Each row is a point on a landscape with many peaks, with its height.
From any point a climber steps to the highest of the 2 points nearest to it. It stops when none of these is higher. Distance is the straight distance between rows; heights are no part of it.
mezek: [127 124 142  84 132 120  90  47 160 112 148 100 123 137 167  95 124 127
 159  98 142 160 160 155]  height 5.25
Fom: [154 129 118 107 149  64 157 112 117 165 131 141 143 158 137 155 164 120
 128 151  87  58 106 164]  height 3.01
Dumeb: [123 157 176 172  97 173  95 137 103  81 134 123 140 182 162 115  94 123
 139 146 121 204 114 116]  height 5.18
pepen: [120 122 110 156 135 149  76 139 185 103  71 144 121  98 120 136 144 137
 126  91 138 137 127 129]  height 3.12
fuga: [ 96  99 139 177 146 145  98 109 189 107  98 131  55 127 124 137 131 140
 112  96 152 138 118 123]  height 3.20
vodas: [137 132 105  94 171 108 158 122 142  99  79 127 120 134 146 142 180  95
 134 123 153  42  92 106]  height 6.59
tora: [ 91 141 178 149 137 199 120 103 155 145 120 130  74  69 147 118  95 142
  89 126 144 145 152 169]  height 7.83
tidak: [106 138 157 145 145  99  85 108 113 151 124 148 153 111 103 119 151 114
 156 103 153 147  99 148]  height 3.77
Nugo: [133 110 147  89 107 193 171 103 135 134 131 132  47 160 128  92 151 176
  93 120 126 100  96 103]  height 5.19
gupom: [121 107  99 140  88 116 106 106 156 143  98  68 113 120 123 115 122  94
 158  71 120 154 129 159]  height 7.22
tif: [101 123 131 156 150  83 100 180 142 124 170 134 175 114 105 125 142 101
 129 150 133 155  55 116]  height 7.57
rik: [182 114 128 136  77 115  94 124 109 136 155 132 121 138 128 159 131 129
 141 137 140 107 159 138]  height 7.06
des: [165 125  77  55 108 158 112 148 128 146 148 154 135 104 131 120 182 112
 151 142 134  74 118 125]  height 5.80
Beg: [144 124 153  82 206  93 165 113 102 120  86 140 159 123 103 160 199 160
  85  98 100  80  82 102]  height 0.50
Zome: [113 121 170 112 165 135 107 166 142 126 159 143 179 104  92 143 149 131
 129 130 111 162  78 114]  height 7.21
San: [112 149 120  90 115 147 112  96 153  79 168 112 113 137 137 108 160  98
 137 119 129 131  93 151]  height 5.64
rit: [175 128 120 106  69 149 154 127 123 136 114  76  72 165 157 105  81 111
 151 135 154 140 161 114]  height 4.63
lidu: [ 83  85 182 179 103 156 121 153 143 160 149 100 189 154 114  94  82  90
 143 112 120 209  95 124]  height 8.40
zivi: [113  87 106  83 166  55 186  88  86 141 156 116 152 152 143 139 121 122
 160 160 121 113  90 152]  height 2.39
depu: [ 96 102 108 172 131 125  91 121 155  97 148 102 175 146 105 106 130  96
 154 117 175 148 133  89]  height 8.32
Bel: [124  98 121 143 133 118  86 104 128  99  97 110 193 139 128 119 140 114
 169 122 145 157 156 117]  height 8.13
veras: [133  50 160 143 122  81 100  56 143 167 148 132 140 167 108 121 137 135
 151 117 158 113 130 107]  height 4.77
ser: [156 193 145 156 139 110 148 166 115 105 149 147 134 100 117 173 116 140
  71 155 121  93 182 153]  height 0.89
teroz: [111 166 145 106 171 114 168 150 111 184 184 108 140  78 124 150 166 114
 101 152 104 129  79 144]  height 7.59
Gogep: [111 142 178 164 117 172 113 181 153 110 133 102 163  98  90 154 160 132
  53 113  80 154 116 119]  height 1.96
rof: [137 110 108 143 101 122  98 109  96 161 180 146 104 100 139 189 154 146
 123 136 114 116 131 175]  height 7.20
Sopa: [107 136 119 127 115 172 121 126 102 135 114 124 188 134 140 160  96 157
 132 143  46 194 202 160]  height 2.32
Zoli: [147 144 132 113 138 223 125 127 102 123 102 167 118  99 121 110 131 201
 101 134 144 124 175  79]  height 6.06
Kesop: [129 152 139  86 111 219 172 108  95 152 111 109 103 110  98  89 106 147
 129 112 133 122 183 119]  height 6.37
bil: [109 144 166  90 164 152 123 184 150 126 120 165 149 119 115 114 106 154
 160 134 117 171  87 114]  height 6.80
Pib: [120 127 209 159 139  98 119 124 111 140 110 148 155 131  88 135 164 149
 123  96 118 154  86 135]  height 3.73
Riba: [171 140 113 101  79 179  67 114 147  92  74 146 119  96 145  79 156 127
 127  65 144 152 136 154]  height 7.04
gez: [135 150 180 136 184 172 136 126 147 134  82 128 129  77 128 119 159 159
  73 119 133 134 158 118]  height 1.51
tib: [178 108 159  67  72 165 144 133 143 139 125 165  84 120 104  91 104 151
  80 135 132  92 119 153]  height 5.24
vibus: [129 172 127 168 123 141 150 151 120  75 110 126 116 161 120 113  87  94
 147 143 148 109 138 110]  height 4.15
mir: [156 112 162  99  74 107 109  72 139 184 178  87 120 153 143 104 135 106
 158 123 154  94 137 143]  height 4.55
Moben: [148 113 161 125  80 205 178 119 110 140 162 104  71 185 114  89 123 142
 112 127 113 136 133  92]  height 4.94
dafo: [167 115 139  94  77 196 105 146 126 112  86 127 124  78 113  71 174 129
  85 106 128 135 121 170]  height 6.87
Temo: [142 104  67 108 131  22 138  68 119 130 167 111 127 185 203 103 106 111
 165 142 144 116 124 158]  height 4.14
mas: [105 142  77 148 167  82 143  93  84 128 177  99 136 132 175 136 153  93
 154 175 146 131 115 168]  height 4.66
rafo: [164 157 124  96 123 109  97 112 120 111 105 187 125 124 133 124 133 157
 159 110 146 105 150 155]  height 6.58
Lib: [127 141 113 104 108 164 119 105 192 103 112  99  79 138 132  66 139  91
 167 108 134 133 107 135]  height 5.52
Pigak: [160 106 120  73 100 167 120 145 129 189 135 131 102 117 146 108 168 139
 162 159 114 124 114 122]  height 5.96
ruk: [130 114 169  88 131 168 164 147 157  96 121 159  94 109  85 133 124 150
  84 108 139 104 105 109]  height 4.07
latav: [103 109 168 123 150 170  83 151 101 121  91 164 176  66 128 166 109 137
 136  96 164 152 133  99]  height 5.20
dugu: [122 128 102  83 136 192 100 137 132  67  83 150 171 131 148 126 131 172
 152 133 114 184 142 111]  height 4.52
Legil: [161 143 129 124  90 143 101 108 120  61 120 130 171 135 117 137 109 121
 126 104 126 128 188 164]  height 5.87
gipi: [147  95 141 117 173 109 133 120 149  92  91 156 141 135 108 157 124 161
 141 125 142 111 129 110]  height 3.63
ravuk: [111  94 150 132 122 124 151 131  82 145 128 143  77 158 104 151 127 153
 145 118 139 136  87  86]  height 6.28
feg: [134  68 175 137 120 175 116 153 139 117  62 156  93 135 120 130  92 173
 134 120 119 170 117 116]  height 4.69
tetu: [121 129 119 149 143  88 103 112 172 134 117 115 149 152 137  96 200  78
 135 141 152  66  80 108]  height 7.58
Tula: [131 128 114 141 110 110  99 104 131 143 121 115  93 149 154 108 174  88
 149 120 161  84  90 113]  height 7.42
Pavuz: [150 144  95 116  89  99 160  93 115 119 155  94  89 123 125 133 132  99
 118 132 106 103 157 179]  height 4.00
faka: [163 130 193 143 112 176 132 120 125 125 104 118 120 156 120  87 153 125
 134 118 143 124 148 109]  height 6.38
nak: [167 142  94  94  78 139  92 170 100 173 117 153 105 112 165 137 141 135
 193 147 103 150 140 137]  height 5.84
zaf: [135 190 129 119 146 150  84 128  97  98 112 193 142  87 168 142 139 144
 139 113 149 125 150 164]  height 6.46
Nomo: [138 108  99 144  95 111  57  89 167 119 155 125 131 160 137 123  98 145
 161  95 153 167 180 111]  height 5.02
goze: [ 87  81 172 142 158  93 160 108 141 188 137 121 115 133 103 150 136 133
 106 144 112  89  76 105]  height 3.21
riras: [120 111  87  81 119  99  87  77 151 102 182 127  88 151 157 139 138  93
 132 103 139 113  81 159]  height 5.79
subop: [160 115 142 146 121 110 165 164 158 137 102 131  96 111  68 159 149 140
  62 121  92  76 133 128]  height 1.57
kizov: [154 126 132  61 122 164 127  74 143  76 139 110 144 116 137  89 128 135
 136 131 149 147 174 159]  height 5.09
dod: [ 76 158 135 163 149  95 153 139  77 169 188 130 132 136 127 128 155 109
  96 144 145 118  59 105]  height 7.64
fimab: [115  71  91 148 120 109 109 132 105  91 140 127 101 115 136 179  64 115
 153 135 153 147 124 134]  height 3.71
dezop: [144 134 177  99 144 170  96 135 119 134 126 180 149  93 103 134 131 164
 139 116 170 122 148 110]  height 5.32
tifi: [122 159 112 166 139  30 140 167 126 137 175 149 145 151 117 156 147 134
  82 159  84 119  93 148]  height 2.14
sini: [ 84 138 119 143 144  65 126 165 105 145 182 126 178 129 137 129 178  83
 124 151 144 106  42 110]  height 7.91
far: [152 118  84  38  91 165 147 100  96 161 148 133  72 114 139 108 106 168
 136 114 134 111 157 126]  height 1.23
gis: [156 117 115 131 110 156 135 118 124 156 117 138  91 146  94 138 156 133
  98 119 141  62 135  76]  height 6.40
Val: [142 130 117 156 102 176  74 167 185  89 102 133 129 162 161 110  91  95
 151 150 121 146 127 105]  height 5.28
mitus: [ 99 142 101 139 166 113 140 112  97 100 132 127 125 128 170 157 122 109
 154 146 149 146  99 152]  height 4.80
Sozud: [109 138 113 175 142  69 125 168 113 163 149 119 138 117 165 135 116 104
 147 196 147 132 108 148]  height 5.65
Sen: [172 124 147 102  75 187 169 111  84 142 121  91  84 147 153 115 117 143
 131 170 116 129 155 128]  height 4.76
gevoz: [147 142 113  72 138 185 117 159 139 141 115 150 135 109 134  89 195 155
 159 150  96 146 106 130]  height 6.12
koz: [131 135 166 159 129 116 131 143 172  92 154 104 148 132  77 130 167  83
  69 131 137  87  95 114]  height 7.10
ganov: [106 124 137 109 156 100 151 159 161 223 145 100 126 106 105 126 143 113
 141 173 104 116 113 121]  height 7.11
tetop: [ 88  91 125  96 138  81 200  98  97 128 171  97 135 167 100 137 113  99
 124 162 115  93  64 133]  height 2.68
til: [179 136 102 118 100  80  94  91  89 164 141 142 128 145 158 147 159 129
 158 129 132  77 145 138]  height 6.94
Pivu: [118 122  98  47 127 154 157  52 105 169 157 115  87 119 139 126 141 155
 120 134 135  67 137 129]  height 1.37
reras: [152 135 107 121  95 128 146 152  77  76 144 128 124 152 113 149  76 100
 149 146 151 109 135 101]  height 3.97
vib: [112  96  85 133 118  74 104  92 152 145 120 102 100 138 132 103 147  93
 154 103 144 132 100 136]  height 7.32
vif: [112 127 127 117 106 157  95  65 172 115 121 100 119 154 146  94 125 150
 150  48 130 196 165 140]  height 5.34
mel: [ 89 150 122 156 145  99 118  92 152 144 169  84 159 133 105 100 180 101
 137 137 131 114 137 148]  height 7.90
potev: [128 135 164 116  87 204 112 126 147 168 132 116 131  93 126  91 108 105
 142 113 160 113 182 131]  height 6.60
Rezi: [196 121  94  61  93  93 114 111 105 133 126 180 115 148 160 138 135 146
 162 110 134  66 148 129]  height 6.78
Bufa: [119 102 119 101 171 208 114 153 176  80  81 138 174  94 136 127 120 162
 115 151  83 167 149 118]  height 4.27
pinem: [118 107 158  71 128 127 114 102 151 163 152 161 124  89  99 127 145 148
 140 114 121 132 113 179]  height 3.93
Gekal: [152 143 167  79 106 158 146 106  94 155 130 148 101 159 153  94 183 152
 135 147 117 103  66 116]  height 6.03
Tepok: [117 151 192 167 133 137 132 118 138 155 118 134 118 131  73 108 198 126
  86  68 115 109  81 131]  height 3.66
zokug: [132 106 122 113 149  35 157 140 127 147 165 173 137 162 122 161 129 146
 110 156  75  73  75 144]  height 2.61
ziz: [118 158 178 106 140 147 133 166 138 206 176 134 136  81 112 127 144 105
 145 155 115 123 112 133]  height 7.33
domab: [105 138 149 185 123  98  96  59 163 134 126  88 118 155 152  85 129 112
 143 106 160 164 147 149]  height 8.15
simu: [131 102  90  86 121  93 153  42 131 165 140  95  88 181 167 118 116 129
 158 128 122  70 120 100]  height 1.80
Mabu: [ 96 105 124 129  95 166 134 128 157  85 144 126  56 156 113 124 111 111
 125  96 111 141  73 111]  height 4.06
tisa: [154 137 131 112 182  76 161 142  95  93  94 152 152 114 123 181 168 143
  87 120 104 111  90 148]  height 0.77
mor: [ 85 176 154 183 132 156 101  91 139 143 113 107 110 115 147 114 107 120
 126 115 145 157 158 156]  height 8.02
tulep: [ 99 152 150 159 144 102 146 158 174 189 137 133  96 128 109 128 115 111
 133 144 131 111 117 112]  height 6.86
Tapel: [ 97 127 117 139 172  65 147 131 136 162 144 123 129 127 132 165 164 113
  81 140 114  76  79 102]  height 3.51
rogo: [107 128 119 166 191  25 152 181 104 132 129 134 216  65 136 130 127 106
 103 153 152 145 115 135]  height 6.55
Fuv: [137 155 147 106 121 122 191 148 104 140  71 107  86 116 115 137 119 104
 120 143 125  94 119 144]  height 7.37
Taf: [120  97 136  78 155 123 141 120 135 154 105 152  99  83 120 151 152 167
 108 137 109 108 106 160]  height 4.08
vil: [136 122 155 149 123 132 145 182 147 139 149 122 130 102  65 172 135 136
  60 101  91 120 139 102]  height 1.77
suviz: [143  94 169 108 181 149 109 150 169  86  79 136 166 100 120 139 139 175
 113 141 120 153 138  95]  height 3.94
Bige: [ 77 133 124 121 151 166  86 160 104 118 134 160 205 101 113 162  97 125
 167 115 157 146 145  79]  height 5.08
Vamav: [129 157 132  88 123 182 153 129 121 160 145 134  81 107 141 115 191 147
  80 155 104 103  78 132]  height 5.77
pofof: [ 92  79 147 170 104 158  96 138 174  96 137 101 182 149 121  96  73  94
 163 118 148 194 113 109]  height 8.64
gevu: [116 168 104 113 148 131 119 122 110 162 136 149 140 127 101 124 151 155
 178 121 109 135 137 120]  height 5.89
saral: [ 84  75 144 143 125  88 192 107 138 166 163  86 120 180  88 132 120 105
 108 145 122  86  46 102]  height 2.97
kig: [129 151  69 148 148  47 162  85 114  97 164 123 156 172 181  98 141 101
 149 167 153  93 128 181]  height 4.42
Karul: [148 123 152 131 106 225  78 150 122 131  80 181 158  80 137 124 144 187
  81 108 139 130 173 106]  height 5.86
voti: [104 102  57 150 130 123  86 115 125  84 112 130 108  95 149 175 106 116
 142 104 141 157 140 154]  height 3.61
mit: [135 109  71 113  81 112 110 147 114 117 159 133 111 114 118 167  77  96
 172 127 158 113 140 105]  height 3.83
selol: [152 104 172 139  60 219 101 153 138 147 102 139 136  86 112  95 143 104
 114  76 135 124 147 144]  height 6.71
rirun: [166  97 185  89 122 167 164 177 181 128 120 177  72 132  96  93  96 154
  76 134 128  75 104 110]  height 4.64
gol: [ 72 142 117 172 158  89 141 162 105 128 106 133 217 113 135 133  56 132
 137 146 110 182 141 146]  height 6.84
Padi: [125 156 125 127 104 171 129 119  92 155 123 109 122  97 116 117 102 120
 148 110 125 129 191 133]  height 6.50
kazuv: [108 135 189 144 135 133 111 122 129 138 144 148 109  69 136 167  88 140
  93 141 143 135 126 179]  height 7.56
nepu: [121 117 138 130 122 181 127 145 128 137  74 123 184 112 103 160 123 178
  88 119  52 168 187 140]  height 2.20
nerom: [115  77 141 144 124  86 158 131  94 169 127 137  99 176 122 121  86 127
 177 140 166 126  76  73]  height 6.42
vanif: [ 85 154 131 203 190  88 139 167 171 115  84 112 101 114 137 126 121 123
  94 123 138 137  84 116]  height 3.98
siked: [146 144  96 107 139 154 123 198 166 130 111 178 119  56 140 164 120 184
  61 154  88 121 161 136]  height 5.13
gif: [140 135 159 126 119 147 138 123 147 145 167 122 144 144  86 123 169 101
 103 120 138  55 116 108]  height 6.70
pag: [142 206 149 144 166  72 150 191 110 113 147 157 171  66 137 181  86 111
  92 129 108 124 162 150]  height 0.65
vitav: [149 101  68 129  97 150 115 126  64  69 129 133 106 151 134 184 149 154
 147 109 120 157 135 100]  height 4.90
Fefu: [147  76 123 133 115  72  89  63 169 138 150 117 120 188 153 128 104 145
 161  99 188 142 164  91]  height 4.91
loni: [130 112 124 157  96 135  65 124 198 110 149 135  88 162 139 105 113 132
 153 142 132 138 157 122]  height 5.12
kof: [160 151 162 114 111 224 137 102 117 107 114 138 105 149 137  87 142 170
 116 133 138 146 151 100]  height 6.26
suneb: [132 122  85  63 122 173 144 116  88 101 133 142 110 117 107 141 120 162
 140 106 129 110 158 118]  height 1.13
mub: [143 157 138 119 135 193  90 176 132 122  93 185 159  40 160 154 125 165
  74 126 123 125 173 123]  height 5.66
netur: [126  81  81 122 127  77 183  63 138 157  88  65 104 170 141 116 119  84
 141 125 141  57 112 106]  height 1.98
dibat: [ 90  87  89 194 129  60 131 166 144 138 154 117 161 130 111 109 109 108
 121 187 186 106 141  80]  height 4.93
Pifi: [ 77 156 113 203 172  97 160 132 112 102  98  95 117 130 138 105 101 107
 110 141 160 143 102 110]  height 4.16
tofa: [ 95 108  84 120 177 137 120 128 119  93 104 137  90  94 139 198 121 166
 119 136 127 144 136 132]  height 3.48
mipo: [128 117 174 110 125  84  84 100 119 161 157 190 144  99 129 155 155 135
 140 110 141 107  96 170]  height 3.84
zoma: [130 108 135 112 142  92 176 155 134 178  78 137  79 157 122 115  88 110
 167 150 135  89  93  91]  height 6.67
giv: [136 129 177 174 109 179 124 151 151 130  79 117 161 132 100 140 139 159
  67 108  64 170 148 129]  height 2.10
misak: [ 92  90  62 174 120  54 115 159 116 154 199 123 146 123 146 128 108 104
 146 187 153 121 147 132]  height 5.35
Baniv: [ 87 112 139 183 160 106 113 185 147 143  74 126 222 100 130 124  77 117
 123 141 124 173 140 107]  height 7.23
faziv: [122 102 190 169 115 121 106 128 174  97 149 117 139 138  86 108 119 115
 104 129 139 134  96 136]  height 7.53
Nif: [120 148 108 106 134 167  97  99  76  79  89 162 158  78 162 159 104 160
 139  76 124 151 174 161]  height 6.30
fir: [107 150 102 141 136 101 105 101  88  62 126 125 162 121 146 136 109 117
 155  96 135 181 121 183]  height 4.95
Dom: [117 134 126 122 109 186 105 111 168 120 111  98 102 164 137  65 122 119
 171  55 131 185 128  99]  height 5.42
gopo: [144 126  82  82  92 127  96 161 136 138 130 124 157 144 165 109  82 111
 216 127 103 189 152 131]  height 5.60
ruko: [174 102  81 112  67 134 110 110 118  60 116 113 101 163 140 157 119 133
 138  78 134 171 129 133]  height 4.99
Busog: [130 141  86  82  90 181  96  94  96 114 110 144 155  87 137 122  82 128
 137  64 126 154 208 160]  height 6.15
katil: [166 142 147 125 101 182 102 106 118  83 141 133 151 182 149 126  92 183
 125 146 116 165 202 120]  height 2.56
Fube: [129 136 148 172 132  50 162 160  85 131 110 125 168 120  89 152 141 105
  99 124 133 127 112 137]  height 5.78
teb: [177 128  72 133  79  87 112 124 118 150 128  90  87 147 194 147 119 107
 177 116 129 153 181 143]  height 4.35
virot: [158 160 122  87 109 164  95 145 113 133 125 148 161 131 105  99 177 163
 165 116  86 154 148 126]  height 5.98
redi: [127 139 129 128 129 146  99 123 168  40 136 138 182 161 106 119 114 138
 136 124  98 158 154 146]  height 5.62
Funu: [157 122  93 136  95 132 105 121 142 152  89 109  77 100 185 128  95  90
 167 145 150 126 158 144]  height 4.43
Vife: [154 130 183 128 112 169 126 143 103  96 159 141 140 159 128 146  78 166
 119 189 126 145 161 109]  height 2.77
Nipa: [153 161  91 169 155  79 143 127 118 135 159 118 154 138 156 137 201 120
 116 176  88 115 129 182]  height 3.58
godas: [139 114 175 154 107 149 141 155 138 134 157 131 103 147 113 128  72 139
 122 162 134 127 148  97]  height 2.99
Gek: [ 94 133 112 158 151  43 160 183  67 113 114 136 181  98 111 114 112 100
 124 125 163 137  84 133]  height 6.07
taput: [148 123 155  77  87 215 148 104 113 138 134 112  79 125 143  64 196 136
  70 133 124  96  97 134]  height 5.49
fata: [130 140  85 124 122 119  84 116 139  41 138 152 146 170 161 141  99 166
 153 115 101 195 147 158]  height 5.37
Sizi: [164 141  87  89 133 125 110 167 107 112 159 166 139 104 130 170 139 105
 161 149 134  83 138 120]  height 5.61
Vatez: [128 193 133 126 120 179 172 144 100 120 135 125  83 134 126 112  87  99
 142 140 154  87 154 103]  height 4.33
Meze: [109  93  96  58 110 137 134  46 153 145 192 113  66 162 164 125 121 139
 121 111 140  77 137  99]  height 1.59
neseg: [130 146  94 137 125 144  94 165 138 121 147 141 143 117 142 146 116 121
 147 152 114 138 154 136]  height 5.56
Lito: [122 179 145 156 106 143  82 114 104  53 146 144 159 139 160 138  98 123
 142 125 154 163 121 152]  height 5.07
lum: [ 75 128 123 164 159 136 122 125 144 131 124 132  64  94 120 180 116 142
  80 118 133 130 116 119]  height 3.32
Reb: [152 167 144 148 180  59 159 136 104 169 150 141 158 122 166 156 180 129
 101 181  92  89 123 158]  height 3.33
fop: [102 131 147 199 110 121 103  88 147 157 151  86 155 158  92  73 147  89
 130 104 146 142 141 137]  height 8.04
Nas: [ 94 119 185 170 146 154 135 161 163 180 118 141  94 120  97 104  94 114
 127  96 138 112 134 113]  height 6.66
zenar: [ 69 161 107 150 167 126 153 164 103 164 181  95 116 103 115 154 161  92
 101 164 106 136  64 117]  height 7.41
kunir: [137 143 140  67 151 149 143 179 122 117  91 139 125 127 112 120 153 150
 154 146  79 175  80 124]  height 6.39
buk: [153  94  99 100 111  89 123  77 123  73 149 128  98 188 160 149 145 122
 132 115 127  73  96 136]  height 6.01
segin: [135 120 105  94 126 127 125  99 120 139 121 170 102 114 114 155 162 156
 105 117 132  39 130 107]  height 6.14
latif: [137  80 159 142 112 215 110 150 165  98  86 155 108 124 133 112 144 147
 104 115 121 156  99 124]  height 4.51
guvil: [120 160 137 179 147  93 148 173  94 143 153 119 181 113 139 157 118 139
 100 164  77 193 123 165]  height 6.18
sevag: [161  76 161 103  92 107  97  54 159 135 180 102 162 174 135 109 159 125
 149 107 161 130 124 122]  height 4.65
mak: [109 123 147 130 213  93 176  98 160 160  96  90 141 111 121 133 152 118
 114 155 134  87 134 107]  height 1.85
fasef: [ 87 115 108 188 190  97 135 107 150 146  99 105 105 136 151 119 127 115
 129 167 173 122 120 101]  height 4.32
Rab: [128 122 119 149 156  60 159 129  98 137 143  98 189 102  90 166 165 103
 102 135 111 107 147 165]  height 5.57
vopof: [125 150 108 178  83 142 144 124 112 119 154  90 128 174 110 120 104 114
 129 145 101 153 162 129]  height 3.41
kopet: [120 179 124 101 158  97 221 117  95 126  92 116 103 138  94 137 127  96
 109 114 111  89  97 133]  height 7.74
rov: [132 132 121 101  93 168 126 174 117 166 111 135 119 121 159 134  66 124
 186 155 104 174 139 136]  height 5.74
madip: [151 126 131  68 157 144 116 125 116 130 143 199 123  84 119 150 143 182
  99 120 165  63 142 110]  height 5.70
gisu: [144 122 146 111 110 126 138  99 130 136 111  95 100 140 152 100  96  94
 176 145 165 115 142 124]  height 4.53
Ribet: [149 169 152 135 159  51 149 165 117 124 178 168 130 118 122 191 123 136
  61 137  99  91 102 137]  height 1.74
fafav: [134 148 135 103 128 170 152 140 137 174 145 164  65 118 114 106 115 165
 108 155 136  86 146 111]  height 5.85
Vurek: [ 92 188 115 207 118 136 143 115 106 147 130  89 130 148  99 120 151 135
 107 107  94 151 156 140]  height 3.50
pogu: [152 141 131 116  91 139 104 143 111  87 143 124 113 169 170 109  84 124
 173 139 125 185 111 129]  height 5.31
gufar: [111 150 120 204 184  41 132 187 127 114 110  98 203  84 160 136 133 112
  65 164 129 181 111 120]  height 7.14
samu: [148 123 195 178 131 163 132 144 138 176 104 141  84 142 116  94 152 127
 113 109 142  91 137 102]  height 6.51
Bimed: [149  96 143 188  83 147 158 176 115 142 134 101 117 173 105 117  88 100
 139 167 145 125 162  82]  height 3.16
babo: [104  72 166 127 129 168  92 130 151 121 106 153 127 125  93 128 100 161
 156  76 143 172 110 108]  height 4.81
bavig: [ 58 132 186 197 149 156 136 172 130 148 135 125 192 137  90 100  76 115
 113 103 118 193 116 108]  height 8.19
belag: [ 94 131 100 170 171  67 122 135 160 123 112 126 112 124 112 143 166 126
  96 126 113 125  85 144]  height 3.78
patep: [149 167  96 109 160  83 166 152 123  96 153 163 114 114 139 177 125 129
  86 152 109  70 134 162]  height 1.26
fudak: [144 105  92 130  71  80  84 117 131  80 144 107 135 177 154 142  83 117
 147  78 123 199 126 147]  height 5.11
Dosur: [131 109  81 123 151  60 158  75 113 158  94  79 126 165 175  99 151  89
 176 139 161 109 118 113]  height 2.11
Disov: [133 125 141 189  60 182 143 151 126 127 124  82 124 184 137 111  58  93
 131 131 106 171 157  89]  height 3.29
nozan: [ 78 113 118 114 133 149 106 137 115 106 118 146 172 128  86 140  76 136
 162  87 133 181 125 101]  height 4.92
sok: [130 141 108 117  83 143  92  92 134 129  69 108 119  82 133 105 132 104
 156  67 134 148 169 179]  height 7.13
Rabag: [119 105  96 110 151  50 151 108  91 180 139 118 147 166 147  93 122 113
 184 172 156 126  83 125]  height 2.21
sis: [141 119 137 109 114 155 127 122  91 169 110 153  70 163 139 112 150 165
 158 130 120 145  74  78]  height 6.17
Gefiz: [ 90 172  93 149 154 140 130 149 125 137 139 118 152 130 131 138 115 162
 143 156  99 160 159 122]  height 5.73
sasa: [135 149 105 141 131  89 159 137 114 141 171 110 117 126 128 157 146  90
 110 162  77 105 134 194]  height 3.79
matu: [ 92 131 217 180 147 143  99 143 173 124 147 137 180 137  95 106  75 112
 114 117 140 157 128 133]  height 7.88
vam: [108  94 139 182 172 114 103 125 163 119  96  91 205 114 125 123 170 124
 144 146 122 170 139 136]  height 7.95
vadok: [ 99 189 127 175 150  80 146 152  66 156 120 135 169 120 113 146  76 155
 116 138  92 174 155 152]  height 6.48
Kevud: [118 138 108 108 163 116 188 141 120  90  99 112 113 130  93 143 151 109
  93 113 120  63  88  96]  height 7.17
vomik: [152 134 138 135 143  96 187 158 125 142  75  99 133 159 102 111 102 107
 143 169 129 103 136 115]  height 7.03
bir: [109 139 165 182 165  86 135 178 124 178 150 104 154  93 152 146 124 130
 108 197 117 169 125 158]  height 5.88
zomo: [113 122 136 123 172  89 150  57 140 169 110  82 131 125 143 108 140 107
 149 139 147 103 135 137]  height 2.02
moto: [145 133  76 150  99  76 101 117  94  83 177 149 138 178 160 126 101 139
 155 110 131 196 133 150]  height 5.22
fati: [152 157 162 130 125 162 119 127 113 123 121 149 181 150 126 125 117 169
 132 148  86 162 200 146]  height 2.43
Fus: [139  83 140 170 103 197 134 153 159  94 128 125  79 173 100 122 113 146
 109 113 105 159 113  93]  height 4.26
gusuz: [154 121  89 113 151 111 165 128  81  72  90 143 145 110 100 177 179 136
 111  92 110  97 141 154]  height 0.95
fede: [137 135 148  56 184 146 169 118 116 144  88 150 134 128 102 110 176 161
 106 117 125  76  97  85]  height 0.22
dap: [121 146 113 130 149 105 136 155 112 108 156  96 169  96 106 150 143  79
 126 150 139 126 121 142]  height 5.33
nata: [104 164 134 183 138 130 151 107 126 125 119 104 110 156  73 121 181 145
  85  95  96 125 108 125]  height 3.57
nuvak: [101 123 149 198 182  86 131 165 168 130 106  92 213 103 112 106 143 110
  92 162 133 182 123 107]  height 7.63
pufa: [179 187 153 143 159  79 144 209 139 123 158 146 176  76 122 163 124 118
  67 132  89 131 140 102]  height 0.38
Fet: [155 100  77  62 123 159 113 119 132  65 121 145 132 136 130 118 174 182
 160 108 102 160 136 137]  height 4.70
sed: [141 111  51 120 115 156  87 119  91  71 130 138 166 140 154 147 168 153
 172  99 114 180 142 117]  height 4.82
domeb: [135 114 103 105 117 103 134 106 123  82 103 128 105 125 137 153 130  88
 147 114 146  72 109 150]  height 6.25
Mora: [155 107 143 104 104 186 151 145 151 187 120 163  64  82  98  87 124 169
  66 137 128  98 134 145]  height 5.54
Lenu: [118 137 114 178 130  90 126 107 122 139 115  91 172 129 132  96 202  76
 137 155 152 103 125 121]  height 7.75
gaf: [118 150  64 119 144 121 138 175 114  86 140 123 176 110 126 146 124 100
 162 130 113 142 141 149]  height 5.36
zeraz: [129 150 128  63 141 181 179 127 114 181 110 141  80 126 102 101 102 167
 150 131 141 105 176  88]  height 6.16
Res: [140 161 141 114  75 162 164 131 131 122 138 114  59 160 116  93  59  93
 142 109 144 101 159 115]  height 4.49
kifel: [151 143  91 104 106 139  89 147 164  74 127 141 139 168 150  89  94  96
 186 144 134 165 125 115]  height 5.45
Sifo: [169 125  76 101 104  36 135  91 122 158 165  94 102 170 216 147 103 128
 165 103 149 137 144 145]  height 4.23
dore: [173 110 128  65  75 124 140  62 131 182 160 109  93 149 157 108 130 106
 130  96 150  52 149 123]  height 4.40
Boko: [ 85 144 147 162 119 139  99 124  95 148 175 137  90  99 155 171 117 129
 110 155 127 150 118 155]  height 7.36
kosot: [106 137 186 149 218 134 161 124 182 167  94 110 108  76 133 126 157 145
  96 133 145 132 142 109]  height 1.63
Sizif: [155  95  50  75 124 137 149 117  95  81  95 155 102 113 120 158 164 138
 147  89 121 102 142 138]  height 1.04
govo: [153 106 131  60 154 152 137 165 160 134 107 184  97  59 136 141 113 193
  76 151 115 116 127 143]  height 4.50
nede: [149 127 100  98  78 133 112  92 100  92 122  93 155 136 133 143  88 114
 145  59 136 154 205 132]  height 6.02
Nel: [ 81 114  98 203 164  88 121 154 164 130 102 115 157 127 138 111  89 124
 125 174 178 142 156  89]  height 4.56
Zofam: [124 132 160 135 126 147 150 124 158  69 127 157  51 151 107 127 116 136
  86 104 128 113  68 131]  height 3.87
vur: [156 123 111  90  85 136 152  85 142 151 125 112  83 113 124 107 129 105
 104 126 127  61 176 160]  height 4.18

For each start below, name the point where the climber stops.
Gogep | teroz
tetop | pofof
pepen | pofof
Reb | kifel
Tepok | teroz
Fus | pofof
Moben | kopet
Sozud | pofof
mezek | kopet
gez | domab
